Each row is a point on a tangle of strands that fork, close into loops and nearly touch. The rows are in no order.
Two points are linked if the straight distance between their rows is under 42.5.
k_983: [-13 -15  13   6   2 -17 -16 -16  16   7 -11   9  -1  -4 -10   2   0 -15
  -2  -5 -10 -20  -3 -10   3   8   7 -10   8   3  -6   5   2 -14   0   2
  -7  -1]
k_405: [-13  -6   4  -1   1 -21 -10  -1   4  -1  -3  -6   9 -10 -14 -10 -10  -5
 -17  -1 -15 -13   0 -19  16   1 -11  -8  16   0  -9  14  15  -4   8   1
 -12  -4]
k_814: [ 12   3   2   0  -5  -3  -7  -5  -2  -1   5   0  10  14  -6  -3 -23 -10
   4   9 -15   0  18  24  -3  -9  13  11  -4  24  10 -12  -2 -13  -4   0
   7  -6]
k_321: [ 14  23 -14   7  12  10  -6 -13  -3   4  28  -3  -1  -9   8   0   4  19
   7   9   3   9  16  -7 -10 -11  -9  -8   2  -2   3   7 -17  -4   3  -3
   8   1]
k_461: [ -6 -21  -2  -1  -8  -6   0   7   5  -2  -4  14 -10  -5   4  14  -2  -1
  -8   2  13   4 -29 -12   4  14  -2   6   8   0 -13   0  14 -13   6   3
   0 -14]
k_860: [  0  -1   1  -5   7   8  -2 -23  17   6   9  27   7 -12  10  -1  -2  -9
  -2   0  18  -6  -6   9   5   6  21  -2   0 -21   2   1 -17  11   5  -3
   7   1]
k_452: [-16  -5   0 -15  -8 -14  -2   0   3  -6   5  12   3  -7  -7   1 -22 -16
 -12   5  -1 -16  -9  -5  11  12   2  -8   6  -3 -16  13  22   9  22   0
   2  -2]
k_446: [ -7  -5  -3  -9  -5   7  -7 -15  17   5   9  22   1 -14  14   0   2  -7
  -8 -10  14  -9 -13  -1   5  10   6  -5   0 -24  -5  -1 -12  12   1 -10
   2  -2]
k_474: [ -4   0   4  -6   8  -5  -7 -21  16   6  11  32   7  -7  -1  -5 -14 -16
   0  11   6 -12   0   8   7  12  22  -9   1 -12  -4   5 -10  13  14  -6
   8   1]
k_698: [ -6  -2  -1   9   0 -15   4  11  -2  -1 -12  -6  -7   4  -7  -5   7  -7
 -17   4  -2  -4  -9 -18   7   0 -17   5   8   6  -4  -6  14 -11   2  12
 -14  -6]
k_361: [ -9 -10   6 -12 -16  -2  -3  -1   6  -2 -12  -6 -12  -1   5   3   3 -17
  -9 -20   4 -24   6   4   1  -3   1  -2  -7 -16  -1  -4  -1   9  -4   7
  -2   2]
k_856: [ 11  23  -6   4   8  -4 -10  -5  -3   1   9  -3  14  13  -7  -2   1  -1
  14  11 -17  -4  22 -12   3   6 -15  -7   2  -8  -6  19   4  -8  16  -3
  -5   4]
k_260: [  5  37  -5  -2   5  17  10 -12  -4  -4   1 -13 -11  24  -2   6   0  -4
  19  16  -1   3  22   7  -1  -1 -14   1 -12   3  10  -9 -10  -9 -16  -3
  16   7]
k_438: [ -9 -33  12   5   9  -1 -11 -11   6  10  -8  12   2 -10  -5  -6   7   9
   7 -16  -4   1  -4  15  -7  -4  27  -9   2  11   6  -8 -14 -13 -24   1
  -1   5]
k_242: [ 17   1  -2  -6   3   2 -12 -16   4   3   6   9  17  -5   7  -6 -14   4
   2  -2   0 -10  23  18   2  -9  12   2   1 -11   7   4 -17   3   1  -2
   3   2]
k_456: [ -5 -16  -2   0  -7   4  14  13  -4   0  -9  -3   1  -9  12   4  13  13
   1 -11   8  15 -22  -4  -3   4   1   0   6   0   4  -1   7  10  -3   0
   2   3]
k_413: [ -2   0  14  -5   1 -17  -3  -1   1   1  23   8  18  -7 -13  -2 -30 -11
   5  20 -13   1  -1   4  10  -3  10  -8   4  12  -3  12   5  -1  25  -7
   5  -4]
k_422: [ -7 -21   8  -1  -8 -20  -3   2   6   1  -5  -3  -9 -13   0 -12  11  -1
 -22 -15   4  -6 -13  -8   5  -7 -13  -4   3  -1  -1  -8  -3   5 -12   8
 -12  -9]
k_4: [ -7 -31  16   7  -1  -5  -9   5  -4   9  -7  12  20  -8  -8   1 -22   8
  -3  -5   4   6  -8   9  12  -4  20 -12   8   5  -1  -6  -6 -11  -8  -1
  -4   1]
k_724: [-10 -11  16   3   9 -14 -14 -15  18   6  -5  27  17  -6  -7   6 -10 -12
   0  14  -2  -4  -9  -7  11  22  18  -9  10  -5 -10  10   8 -14   9  -1
  -1  -6]
k_696: [ -4  -4   5   5  -6  16  15  12  -4  -1 -16 -12   1   7  -2  -1   0  15
   3  -2  -6   9   6  12  -6   4  11  12  -4  17  13  -6   8   1  -5  -3
   0   1]
k_749: [ 17  17  -8   4   5  -6  -4  -1  -6   1  23  -6   3  -7   2  -3   0  13
   5   9  -7   8  11 -11  -4  -7 -14  -5   1   3  -1   8  -7   3   9  -9
   1  -4]
k_171: [ -8 -17  15   1 -11  -1   7  11   6   6  -5 -12  -7   2  -4  -4  -4 -10
 -13 -13  -1  -3  11  20  -2 -13  13   3 -11  12  13 -24  -1  -4 -14   8
  -4  -5]
k_136: [ -8  11 -10   3   5  27  -1  -6   8   0   2 -11 -13   4  10  -3  29   6
   5 -15   5  -2  10   5  -8 -12   4  -1   1 -11  12 -14 -14  -1 -20  11
   5   5]
k_17: [ -8  11  -2   2   6 -15  -6  -6   9   0  13   9  -2   4  -9   5   0 -26
   2  18  -4  -5  -2 -17   1  11  -2  -5   7   9 -16   7  16  -5  21  -4
   7  -9]
k_258: [  4   6   8 -10  -1 -11   3  -8   6   0  26  12   9 -10  -6  -1 -19 -11
   5  17  -1  -5   0   0   3   1  10  -8  -2   1  -2  11  -5  13  23 -10
  10  -1]
k_335: [ -9 -31  21   8  -2   4  -1   1   6  11 -20   4  -1   2  -9   5  -5  -1
  -1  -7  -9  -7   1  14   3   1  27  -1   0  12   9 -12   3 -25 -12  11
 -10   9]
k_710: [ -5  -6  -7   7   1 -11  -3  16  -6  -1  -8   7 -16   8  -2  -1   8  -8
 -16   0  10  -6 -22 -13   3   7 -26  10  10  -4 -13  -7  16 -14   5  19
 -13  -8]
k_739: [ -5   7 -16 -13   0  -9  -1  12 -10  -5  20  16 -12   1  -7  -6  -7  -8
  -7  11   9  -7 -20  -4   2  13 -29  -1  -5  -8 -28  20  18  10  28  -2
  -2  -5]
k_755: [ -4 -11  -3   8  -2   0   7  13   0  -1  -8   8  -4  -1   1  15   6  -1
  -1   8   8  13 -29 -18  -1  13  -2   5   9   4  -9   5  20 -14   7   5
  -1  -4]
k_493: [ -8 -21  -4  -1  -2   1   0   1   7   0   0  15 -10  -9   8  12  10  -3
   0  -8  15   8 -27  -6  -5  12  11   1  10   3  -7  -8   3  -2  -6  -1
   9 -10]
k_925: [ -3  18  -1 -11  -2 -21   9   4 -13 -10   1 -17 -11  11  -6  -8  -4 -11
 -13  14   0  -5   3   0   3 -11 -23   4  -6   7  -1  -4  10  16   6   6
   0  -4]
k_995: [-11 -30  11   3 -11   7   9  13   2   3 -20 -10   2  -7  -1  -4   4  13
  -9 -17  -6   1  -6   4   5   3   9   2   4   3  11  -7   8  -4 -18   7
 -12   4]
k_23: [  4   3  -5   5  -2  -6   7  13  -3  -4  10   9  -6  -3   4  12   3  -4
   0   9  11  11 -25 -16  -2   7 -12   3  -2   0 -12  10   8  -1  16  -1
   1  -5]
k_114: [ -2   8  -9 -12  -9   5   1   4  -9  -8  -9   2 -14  18   2  13  -1 -20
   6   2   9 -12  -4  -5   2  12 -14   6  -7 -18 -13   5  12   2  10   4
  -1  -1]
k_218: [  3 -20  10   0  -5  -6  -6   1   3   6  -5   9  20  -8  -2   0 -20   3
   0  -9   2   0   2   8  10  -5  15  -5   7  -4   4   1  -8  -2  -1  -3
  -5   3]
k_489: [ -5 -13  10   6   8 -11 -15 -18  14   8  -4  14   3  -5  -7   1  -1 -10
   5  -7  -3  -8   5   3   1   1  21  -6   6   5   2  -4 -10 -12  -6   0
  -1  -1]
k_444: [  7  -9  -5   1   7  10   2 -10   3   8 -11   9  17  -9  10  -2   9  20
  14  -7   5   8  -2   6  -1   7  13   1   7  -8   9  12  -4   6  -1  -8
   4  10]
k_148: [ -4  12 -15 -18  -2  -3   5   6 -13 -11  17   6 -11   6  -6   2  -4 -13
  -4  11   8 -11 -10  -3  -2   6 -22  -7 -10 -12 -24  19   9  17  22  -1
   6   0]
k_364: [  7   5   2  -2  -4   8  14  18 -11  -3  -7 -13   5  -3   5  10   2  23
   9   2  -2  19  -9  -3   1   0  -7   4 -11  -4   3  13   3   8   5  -7
  -3  11]
k_758: [-13  -2   7 -13  -6 -25   2   7  -6 -10  -1 -13  -1  -6  -7 -10 -23 -12
 -21   4  -2 -10  -1   0  11  -9  -5  -1   4   8  -2   1  17  12  11  10
  -7  -2]
k_120: [  3  18 -10   9  12 -10  -1  12 -14  -1   9  -2 -13  10   1  -6  13  -8
  -9  -4   5   2  -2 -13 -10  -6 -27  -6   0 -14  -3 -13  -8   6  -2  10
  -5   5]
k_306: [  3 -12   8   6   2  -4  -9   5  -9   3   4   5  17   8  -9   3 -25  -6
   3  14 -10   7   4  21   4 -10  21   4   2  28   4 -15  -4 -19   2   0
   0  -6]
k_119: [ -3  -1 -16   4  -1   4   2  10   0  -3   5   4 -17   2  12   3  24  -6
  -4 -14  11   0 -12  -6  -6  -2 -13   1   2 -11  -5 -12  -6   3  -8   7
   0  -5]
k_45: [-10 -16   9  -3  -4  -7 -15 -15  20   6  -5  30   4  -6  -1   6  -8 -11
  -4   1   3 -11 -16  -9   8  26  12  -7   8 -13 -16   5   9  -8   8  -3
  -2  -5]
k_188: [ -3  17   0  -9  -3 -17   9  16 -16 -13  -2  -8 -10  10  -1  -3  -1  -7
 -11  12   7   1 -13  -8   4  -5 -28   6  -7  -3  -9   2   9  13  13  10
  -7  -3]
k_753: [ -1  -9   2  -2  -6 -12   1   3   4  -2   3   1   2 -12   4   0  -3  -1
  -8  -7  10   2  -8 -13   5   1   0  -5   4  -6  -1   4  -1  10   3  -4
  -3  -4]
k_597: [ 24  26  -8   5   8   7  -5  -5  -7   0   4  -1  13  14   0   5   0  16
  18  14 -17   6  22   0  -4   6 -11   1  -4  -6  -3  15  -4 -12   9  -2
  -3   6]
k_779: [  5  -3   9  11   3  -3   4  12  -3  -2  -2 -13  13 -13  -7   5 -13  10
   2  19 -11  20 -16  -9   8  -4   0   8   3  17   1  16  13 -16   8  -8
  -2  -2]
k_81: [ -8   0   4 -11  -6 -20   2   3  -4  -5  -1 -12 -12  -1  -4  -9  -3 -15
 -21  -3   4 -15   3   4   4 -12 -10   0  -4   4  -2 -10   8  16   2   9
   0  -7]
k_367: [  6   6  -8   4   0   5  11   7  -2   1  16  10 -13  -3   9  14  13  -3
   7   6  15  15 -24  -8 -10   0  -6   3  -5   2 -11   4   1   3  11  -2
  11   0]
k_375: [ 13  29   4  -3   2  -3  16   9 -14  -5  12 -20 -10  10  -5   9  -2   6
   6  17  -4  16   2   0  -1 -12 -24   3 -24   0  -4  -1  -6   7   2  -3
   9   4]
k_754: [ -7   3   1  -1  -4 -13  -6  -2   0  -2  -5 -11   6   5  -9  -2  -8 -12
  -3   4 -13 -15  11 -10   9   1  -6   1   4   3   0   8  14  -5   9   0
  -9  -3]
k_742: [  4   8  -6   4   5  17  13   5  -5   2   6   2  -6  -3  13  15  19   8
  17   5  12  15 -17  -4 -11   1   1   2  -6  -3  -1   7  -3  10   7  -3
  13  12]
k_656: [ 11 -10   5  -3  -1  -6 -11 -10   7   6   2  14  26 -11   0  -6 -17   8
   1  -5   0  -5   8   6   9   3  11  -6   5 -11   4  12 -11   4   5 -10
  -4   2]
k_154: [  2 -26   5   5   6  15 -10   5  -9   4 -14   9  14   0   0 -11 -10  16
   2  -6 -12   6   3  28  -7  -3  23   6   5  24   2  -9  -2  -5 -10   0
   2   6]
k_126: [ -7   4   2 -13  -5 -14   1  -5  -1  -6  15   4   3  -6  -7  -3 -18 -18
  -5   6   0 -13   5   0   4  -1   6 -10   0  -1  -7   9   8  19  19  -5
   8   2]
k_204: [  7  13  -9   2   6  17   6   6  -5  -1   6 -16  -8   0   9  -3  14  20
   4  -2   2  15  11   7 -14 -12  -4   2  -5   7  10 -10  -9   6 -11  -3
  10  -4]
k_819: [ 11   8   0  -8  -4   5  10   6  -8  -5   2 -10   4  -1   8  10   0  12
   7   2   6   9   1  -2  -2  -5  -4   0 -12 -12   4   7  -9  13   6  -7
   1   5]
k_435: [-10 -19   8  -1  -4 -23  -7   0   8   1   1   5  -7 -13  -4  -6  -6 -10
 -20  -9   4  -8 -10  -9   5  -3  -2  -8   6   4  -6  -7  -1   4  -4   1
  -1 -11]
k_400: [  4   2   9 -10  -4 -16  -1   3  -3  -8  23  -9  16  -8 -10  -8 -32  -2
   0  13 -15   2   1   1  10  -8  -4  -3   2  11  -1  19   6   6  21  -5
  -1  -2]
k_877: [-11 -39  16   9   6   1  -8   2  -4  12 -14  12  11  -2  -8  -2  -9  10
   2  -7  -2   2  -7  17   5  -3  27 -10   4  11   1 -13  -6 -19 -17   5
  -4   7]
k_381: [ -6  18 -13  -2   7  -9  -3   0 -12  -4   6  -6 -17   9  -3  -9  13 -15
 -10  -3   1 -14  11  -8  -2  -8 -23  -6  -2  -8  -8  -8  -1  10   0   8
  -2   1]
k_726: [ 26  -4  -6  -3   3  11 -15 -13  -3  -3   8   9  20 -11  15  -6 -13  18
  -3  -4  -4   4  17  25  -7 -10  12   3   1   2   3   1 -19   2  -5   0
   7   3]
k_277: [ -5  20  -6  -3   3  23  -7 -19   9  -1   0  -9 -11   5   6  -1  17  -1
   4 -10   8 -13  19   2  -4 -13   2  -3  -2 -19  10  -9 -17  -1 -14  10
   5   7]
k_408: [  4  16 -12   0  -1  13   5   9 -11  -7   3   4 -16  18   6  16   8 -16
  11   3  15   0  -9  -5  -6   6 -13   3  -7 -18 -10   0   0   0   5   3
   6   2]
k_138: [  1  18  -1  -5   0  15  -4 -23  12  -2  -5  -6 -11  10   1  -2   6 -13
   8  -4   5 -17  24  13  -1 -11   7   4  -7  -7  15  -8 -14  -2 -15  10
   9   6]
k_58: [ -1  26  -9  -3   4   0   1  -9  -6  -5   7 -12 -17  15  -3  -4   5 -18
   0   7   2 -11  19  -5  -4  -8 -16  -5  -6  -3   0 -12  -4   6  -7   2
  10   1]
k_776: [-10 -18   9   1  -7  19  15  15  -2   0 -21 -12   1   3   3  -9   6  23
  -3 -13 -10   4   3  12  -2   8   9  12  -1   7  11  -6   9   0 -14   0
  -8   2]
k_349: [-10  -2   3  10  -6  -1  14  15  -1  -3 -20 -12  -8   8  -5   3   8   2
 -13   1  -3   1  -5  -8   5   6  -4  12   1  10   7  -8  16 -11  -5  10
 -15  -3]
k_651: [ 17  16   1  -3   3   8   5  -9  -3  -1  23  -8   0  -6   2   8  -5   2
  11  17   4   9  10  11 -10 -15   5   3 -10   7   9   1 -11   4   3  -7
  21   0]
k_711: [  3  17   2   6  -2   7  17  17  -9  -4  -8 -14  -1  10  -4  13   1  12
   8  10  -7  16  -4  -1   2   2  -9  10 -14   5   3   7   6  -1   5  -3
  -2   4]
k_341: [ -3  -6  -6   7   8  16   3   1  -1   8 -11  -1   5  -1   9  -7  21  23
  18  -8  -3  10  -5  -3  -7   6   3  -1  11   3   6   2   2   2  -7  -5
   2   9]
k_535: [  7  15 -12   8   5  10  -4  -4  -1   5  -1  -3   3   4   3   0  13  13
  12 -10  -3  -2  16  -7  -4   0  -4  -2   1 -11   5  -1  -9  -2  -6   1
  -6   7]
k_368: [  0   0   6  -3  -9 -10   3  15  -6  -9 -12 -20   5  -2  -4 -10 -14  11
 -14  -2  -6   0   5  -5  14  -4 -14   9  -1   3   7   3   5   1  -2   5
 -20  -6]
k_554: [  6  18  -4  -1   0  -5  -1  -8   0  -1   8 -12  -5  11  -4  -1  -3 -12
   5   6  -4  -6  19  -1  -2  -8  -2   4  -3   8   9  -8  -1   0  -2  -2
   5  -6]
k_851: [  4   9   2  -6 -11   9  15  -3  -1  -6 -16  -1  -3  14   3  18   0 -13
  13   4  10  -3   3   5   1  10  11  10  -9  -8   8  -1   4   5   1   4
   8   6]
k_473: [  1  -7  -4  15   8   2  -4  -2   4   7 -10   2  12  -4  -3  -2  14  14
   9  -4  -3  12  -5 -14   0  10   3  -2  12   4   0   8   7  -9  -5  -5
  -5   1]
k_721: [ 12  17 -13   7  13  18   1   2 -11   6  16  -8  -5  -6  12  -1  10  28
   8   3   0  18   8  -1 -16 -11 -10  -5   0   2   2   2 -11   2  -4  -4
  10   6]
k_347: [ -3 -27   9  -1  -6  -4   1   9   3   7  -2  -3   7 -15   5  -4  -2   2
  -9 -19   8   8  -3  12  -1 -12  13  -9  -1   0   7 -17  -8   6 -12   0
   1  -4]
k_118: [-14 -19  14  10  -6   6  10   6  10   6 -20  -8  -9   4 -11   1  -2   0
 -12  -2 -15  -8   3   1   4   5  16   9  -1  15  10 -11  15 -28 -11  10
 -15   1]
k_947: [-10 -23   3   0   2  12  11  12  -2   3  -8  -8  -4  -7  12  -6  16  13
   4  -8   4  14 -14   6 -12  -1  13   0   7  14   8 -10   5  12  -9  -4
  11   0]
k_675: [ -9  -8  -3  -8  -8  -2 -13 -15  16   6   1  28  -4 -11   4   0  -4 -13
  -5  -5   6 -15 -12  -4   6  20   5  -6   4 -16 -15   6   1   6   7  -9
  -1  -3]
k_455: [ -4 -20   8   7   2   3   9  15  -7  -1 -12  -8  10 -11  -4   2 -10  15
  -1   9  -4  20 -19  -3   1  -2   9   4  10  18   7   6  15  -8   1  -6
   2   2]
k_82: [  3  33  -6   6   6  24  10  -8   2  -2  -2  -7 -10  17   0   4  10   0
  22  10   1   7  16  10  -8   0   3   7  -7   9  12  -8  -4  -9 -13   2
  14   5]
k_593: [ -6 -11 -12  -1  -6   7  -2   0   7   2   3  13 -16  -3  12  10  19  -9
   0 -16  15  -2 -19  -5  -5   5   0   3   7  -7  -7  -7  -3  -1  -6   2
   2  -8]
k_194: [  3  15 -17   2   7  21   2   8 -14  -6  13   3 -15  12  13  13  13  -7
   6  -2  17   7 -13  -4 -13  -1 -17  -1  -5 -28  -8  -4 -12   4   0   4
   7   8]
k_785: [  1   5 -12   9   5  -9   0  15 -10   0   3   8 -16   7   4  -2  16  -9
 -10  -5  11   2 -14 -10  -4   2 -25   4   5  -9 -10 -10   1   2   2  13
  -5  -4]
k_589: [ -3   1   7   5   8 -13  -8 -12  14   3   3  13   9   0  -8   6  -1 -16
   6  14  -4  -2  -2 -15   5  13  12  -4  10   6  -7   9   9 -11  15  -3
   1  -7]
k_898: [  1  10   1 -10   3  -1   2 -15  15   2  24  25   2  -8  -5   0 -10 -16
   5  22   4 -10  -5  -1   2  12  11  -8  -6  -4  -9  14  -4  13  23  -9
  11  -1]
k_72: [  3   7   5  -5  -6 -15  14  17  -9 -11   2 -10  -6  -3   2   4  -1   2
  -9   9  10  13 -18  -6   3 -10 -18   8  -8   2  -2   0   3  13  11   6
  -5  -5]
k_351: [ 24  15 -10   2   2  10 -10 -10  -3  -4   3   1  12   2   4   2   0  19
  12   9 -15   5  21   7  -6   0  -2   6   0   4   2   9  -6  -8  -1  -1
   1   0]
k_842: [  8 -10  -1   3   7   5 -13  -9   6   3   2   2   2  -7   0  -7   1   6
   5  -8  -3   3  13  17 -10 -10  21   4   4  17  10 -12 -13  -9 -17  -2
   3  -3]
k_492: [  2   5   0   2   0  -6  -5 -11   6   2   6  -7  -2  10  -9  -2  -7 -16
   5   3  -8  -3  18  11  -5  -7  13   9   0  23  11 -15  -2 -11  -8  -1
   5  -5]
k_383: [  1  34  -2  -6   7  -5  11  10 -20  -9  -4 -14 -12  30 -11  -3  -6  -6
   1  14 -10   1  10  -5   0   0 -31  -9 -13  -9  -5  -5   0   6   0   0
  -1   5]
k_287: [  7 -24   2   3   9   8  -8   0  -8   7 -12  16  23  -5   5  -7 -13  19
   9  -3   0  11   0  26  -2  -3  24   2   7   9   4   1  -8   1  -5  -5
   5   7]
k_642: [ -2   9  -9 -13  -5   0   2   2  -3  -7  15   6  -9  -2   7   1   1 -12
  -4   2  15  -8  -8  -9   0   3 -13  -4  -6 -16 -13   8  -3  17  13  -6
   5  -5]
k_885: [ -7 -21   6   8   6  -1  -6  -4   8   5  -2  -2  -9  -5  -7  -6  12   4
   2 -13  -7   3   0   4  -8  -5  20  -3   4  19  11 -11  -5 -12 -21   1
  -4  -2]
k_442: [  4   2  -6  13   4   0  -7  -2   6   8  -5  -3   0   2  -3  -2  15   2
   6 -10  -8   0   9 -12  -2   0   0   0   6   5   4  -3   1 -12  -7   2
  -9   0]
k_109: [ -3  14 -15   6  11  28   8   5  -5  -1   8   4 -12   3  16  10  25   4
  15  -1  16  14 -14  -2 -15  -3  -3  -1   2 -10  -2  -3  -8   6  -1   4
  15  12]
k_765: [ -5 -23  14   5  -3   4   3   7   6   5  -3 -10 -11  -2  -3 -12   7   5
 -13 -15 -11   3   8  20  -8  -9  17   4  -7  20  11 -20  -1  -9 -21   6
  -5  -3]
k_409: [  8  13  -1 -15  -6   9  11   0  -6  -8  10  -6  -4   2   9  10  -1  -4
   5   7  15   0   0  -4   0  -3  -8  -5 -14 -23  -3   6  -8  17   9  -5
   7   6]
k_300: [ -6  -6  -4   1  -2 -21  -4   5  -2   0   0   4  -6  -8   0 -16  13  -2
 -22 -12   7  -9 -12 -17   7  -1 -29  -5   8  -8 -10   0   3  10   1   6
 -14  -5]
k_360: [-18   0 -11 -14  -4 -12  -2   7  -3  -8   6  11  -1  -5  -6  -4 -12  -8
 -16   4   2 -12 -15 -12   9  15 -18  -6   6  -8 -24  22  25   9  23   0
  -8  -4]
k_606: [  9  11 -11   0   8  16   2 -13   0   4  -2   5   9  -3  12   5  14  17
  12  -2   7   2   9   0  -2   2   5  -2   0 -20   7   9 -11   5   1  -2
   1  10]
k_41: [ -8  -9   1   6  -6   1   8   5   6   2 -14  -1 -12   8   0  12  13  -9
  -2  -3   2  -1 -10  -9  -2   9  10   8   2  12   2 -11  16 -14  -5  12
  -4  -3]
k_798: [  2  25  -2  10   3  16  17   9  -9   0  -6 -10  -7  18  -2  11  10   8
  16  10  -3  13   5   3  -9   1  -6   8 -13   8   6  -3   2  -2  -6  -2
   6   6]
k_251: [ -2 -10   5   7   9  -9 -13 -21  17  10   4  16   7 -14  -3  -6   3   5
   3  -6   0   1  -4  -4   2   5  16 -10  10   0   0  -1 -14  -3 -13 -11
   0  -4]
k_192: [ -8  11  -9  -3   2  15  -9 -12   4   1   3  -4 -14   3   8  -2  21  -8
  -3 -18   8 -19  10  -6  -4  -9 -12  -9  -3 -27  -2  -5 -18   4 -11   9
  -2   6]
k_169: [ 20   2  -4   1  -1  -4 -10  -3  -2  -4  12  -2  16  -6   1  -1 -10  15
   4   4 -11   7  11   0  -3  -4  -1   4   3   8   3   8  -7  -3   4  -9
   0  -4]
k_815: [ -3  -7  -4  -1   5  16  10  11  -3  -1   0 -17  -5  -9  15  -8  18  18
   3  -7   5  15  -3   8 -16 -10   7   2   1   9  12 -13  -1  15 -10  -4
  14  -2]
k_747: [ 18  19   3  -2  -1   2  10   5 -10  -5  15 -20  -4   1  -3  10  -5  13
   9  15  -5  16   6   9  -6 -13 -10   6 -18  13   3   2  -5   4   0  -8
  13   0]
k_15: [ -1   3   8  10   2 -11   2   9   2  -2   0  -9   9  -5  -7   9  -8  -5
  -3  19  -8  10 -11 -19  10   1  -5   2   9  11  -2  14  19 -17  12  -2
  -5  -4]
k_396: [  0  11  -3   4   2   9  -2 -16  13   1  -8   3  -9   9   0   5  15 -16
  13  -5   5 -10  10   2  -2  -2  15   7   0   0   7  -8  -2  -6  -7   8
   5   4]
k_600: [ -5 -24   3   0  -5   1  10   3   0   3  -9   5  14 -14   8   0   0  18
   2 -11   9  16 -26  -6   1   8   9  -6  11  -2   3   6   4  10  -6  -8
   4   3]
k_476: [-10   1  -6  -9  -6   1  -7  -6   2  -1  -2  -3 -18   0   7  -2  15 -14
 -11 -23   4 -24   4  -4   0  -5 -13  -7  -4 -21  -7  -1  -7  13  -3   4
  -6   2]
k_182: [  1   4   5  -9 -13   6   6   7  -3  -5 -17 -18   1   9   1   1   0   8
  -3 -14  -3  -4  16   4   6   0  -4   4 -11 -16   9  -5  -4  10  -9   0
 -11  -3]
k_871: [ -3 -11  -3  -7 -10  -2  -2  -5   9   3   6   9   2 -15  14  -4   5   1
 -13 -18  14  -2 -14  -8   5   5  -3 -10   2 -19  -4   0 -10  14  -6  -9
  -1  -3]
k_302: [ -1  14  -7   7   9  -7 -15 -12   8   7   6   9   8   5  -5  -8   9  -8
   8   0  -9 -14  16 -16   5   9  -9 -12   9 -10 -10  12   3  -4  11  -4
  -6   3]
k_896: [  1  16   2  12   6  -7   2  14  -3   0  -2 -10   8  11  -8   7   0 -10
   2  18 -10   6  -4 -18   6   6 -17   5  -1   2  -5  14  19 -15  17   3
  -7   0]
k_352: [  3 -10   7   7  -5   0 -13  -6   8   3 -16  -5  10   5 -10  -2  -6  -1
  -4  -4 -24 -11  17   6   5   4   6  11   4  11   7   1   6 -24  -7   4
 -15  -3]
k_921: [ 13  26   1  -6   2  11  10 -16  -4  -6  14 -14  -8  11   1  10  -3  -9
  17  22   5   3  12   7  -2  -6  -6   0 -14   2   8   0  -9   1  -1  -4
  21   7]
k_938: [ -4   6   4  -9  -2 -23   3   7  -6 -10   9 -11   5 -10  -8 -10 -20  -4
 -10  11  -7  -1  -6  -9  13  -7 -15  -2   4   5  -3  16  12  12  19   2
  -6  -4]
k_737: [  2  11  -2 -13  -9   2   6  -9  -1 -10  -7   1  -3  14   0  12  -6 -25
  10   8   9 -16   6   2   5   9   2   3  -6 -12  -4   5   6   7  11   1
  10   5]
k_960: [ -4 -16   8   0 -11  -3   7  17  -1  -4 -18 -17   5  -7   0  -7  -6  15
 -16 -13  -3   3  -2  -3  10  -3  -4   7   1  -2  10  -1   6  -1 -11   6
 -18  -3]
k_93: [  2  -9   5   2  -2  17   5   7  -4   2 -11  -2   6   5   3  -5  -9  13
   6   1  -6   9  10  29 -10  -4  21  13  -3  22  12 -11   2   0  -7  -4
   6   3]
k_522: [  4  14  -2  -5  -5  -2   5  15 -12  -7 -11 -19   0  11  -3  -4  -4  15
  -8  -4 -10   3  14  -5   6  -1 -18   4 -10  -8   5  -2  -4   5  -3  -1
 -18  -3]
k_241: [  0   0   8  -1 -11  13   6   2   3  -2 -18  -8  -1  11  -4  -3  -1  10
  -2 -14 -12 -11  25  19   0   4   6  13 -12  -1  11  -5  -4  -3 -15   3
 -12   0]
k_961: [ 11 -24   2   3   8   1 -11 -10  -3   7   1  16  27 -14   3 -11 -13  23
   3  -6  -2  14  -6  11  -2   3  15  -6  10   6   1   7 -10  -2 -12 -13
   5   1]
k_139: [  9 -10  -3   4  12  -4 -13 -22  11  10  13  21  17 -17   0  -9  -5  16
   5   1   0  11   0   1   0   5  17 -10  10   1   2   3 -15  -1  -9 -16
   4  -4]
k_98: [ -5   5 -12  -6   2 -14   1   6  -8  -5  12   7  -6  -5   4 -12   2  -4
 -16  -3  10  -6 -10 -14   4   3 -25  -7   2 -14 -16   5   2  18  12  -2
  -6  -2]
k_208: [ -2   0   5   3   0  -8 -13 -14  10   5 -10  -4   6  10 -13  -1  -4 -14
   4   2 -20 -19  20   1   5   2   6   5   4   7   2   2   8 -17   3   3
 -10   0]
k_883: [  4 -22   6   2  -4   4   4  10  -7   1 -10  -4  21 -13   3  -3 -13  24
   4  -4   1  18 -14   4   1  -1   9   2   8   8   7   9   3   5  -2 -11
   1   7]
k_900: [ -6  -7   1   4  -2   5   4  -8  13   4 -13   7  -9   5  -1  10  14 -13
  10  -5   5  -3  -3   2  -5   4  25   7   3   8   6 -10   3 -10  -7   8
   3   0]
k_791: [  0 -15   9  -4  -8 -11  -1   9   1   0   1 -14  -1  -9   1 -10  -6  -5
 -17 -12   2   1   8  14  -2 -18   2   0  -5   6   7 -19  -6   7  -9   3
  -2 -11]
k_934: [ 19  -4  -8   1   2  11 -16  -5  -4  -4   7   2   9  -7   8  -7  -9  12
  -4  -4  -7   6  18  22 -14 -12  13   4   3  19   4  -9 -14  -2 -13  -1
   8  -3]
k_369: [  2  -2   3   6  -9  10  -1  -1   5   1 -20  -3   8  13  -7  -2  -2  11
   1  -7 -19  -8  19  14   2   9   8  18  -4   9   7   2   4 -17  -9   2
 -14   1]
k_216: [ -7   2  -1   8   6 -10 -18 -17  15  10  -3  11  -1  -2  -5  -6  12 -10
   4 -13  -8 -19   7 -15   5   6  -3 -11   9  -7  -9   9   0  -8   0  -2
 -10   3]
k_466: [  6  34   0  -3   8  -2  15  13 -21  -6   4  -9 -18  23  -5   5  -2  -4
  -1  16   0  11  -3  -2  -6  -5 -29  -6 -20 -13  -8  -9 -10   5  -3   2
   4  10]

A fork is a point with three links, a tip a point with one. Leave the first point through the second and follow the links. Name the first fork or tip that comes.
k_302 / k_856 -> k_896
k_747 / k_651 -> k_642
k_842 / k_934 -> k_877
k_597 / k_856 -> k_405

How many points has the smallest loop of links through each point below? Write 0 if it is on no loop.
k_871 -> 17
k_242 -> 10
k_473 -> 6
k_651 -> 0
k_489 -> 0
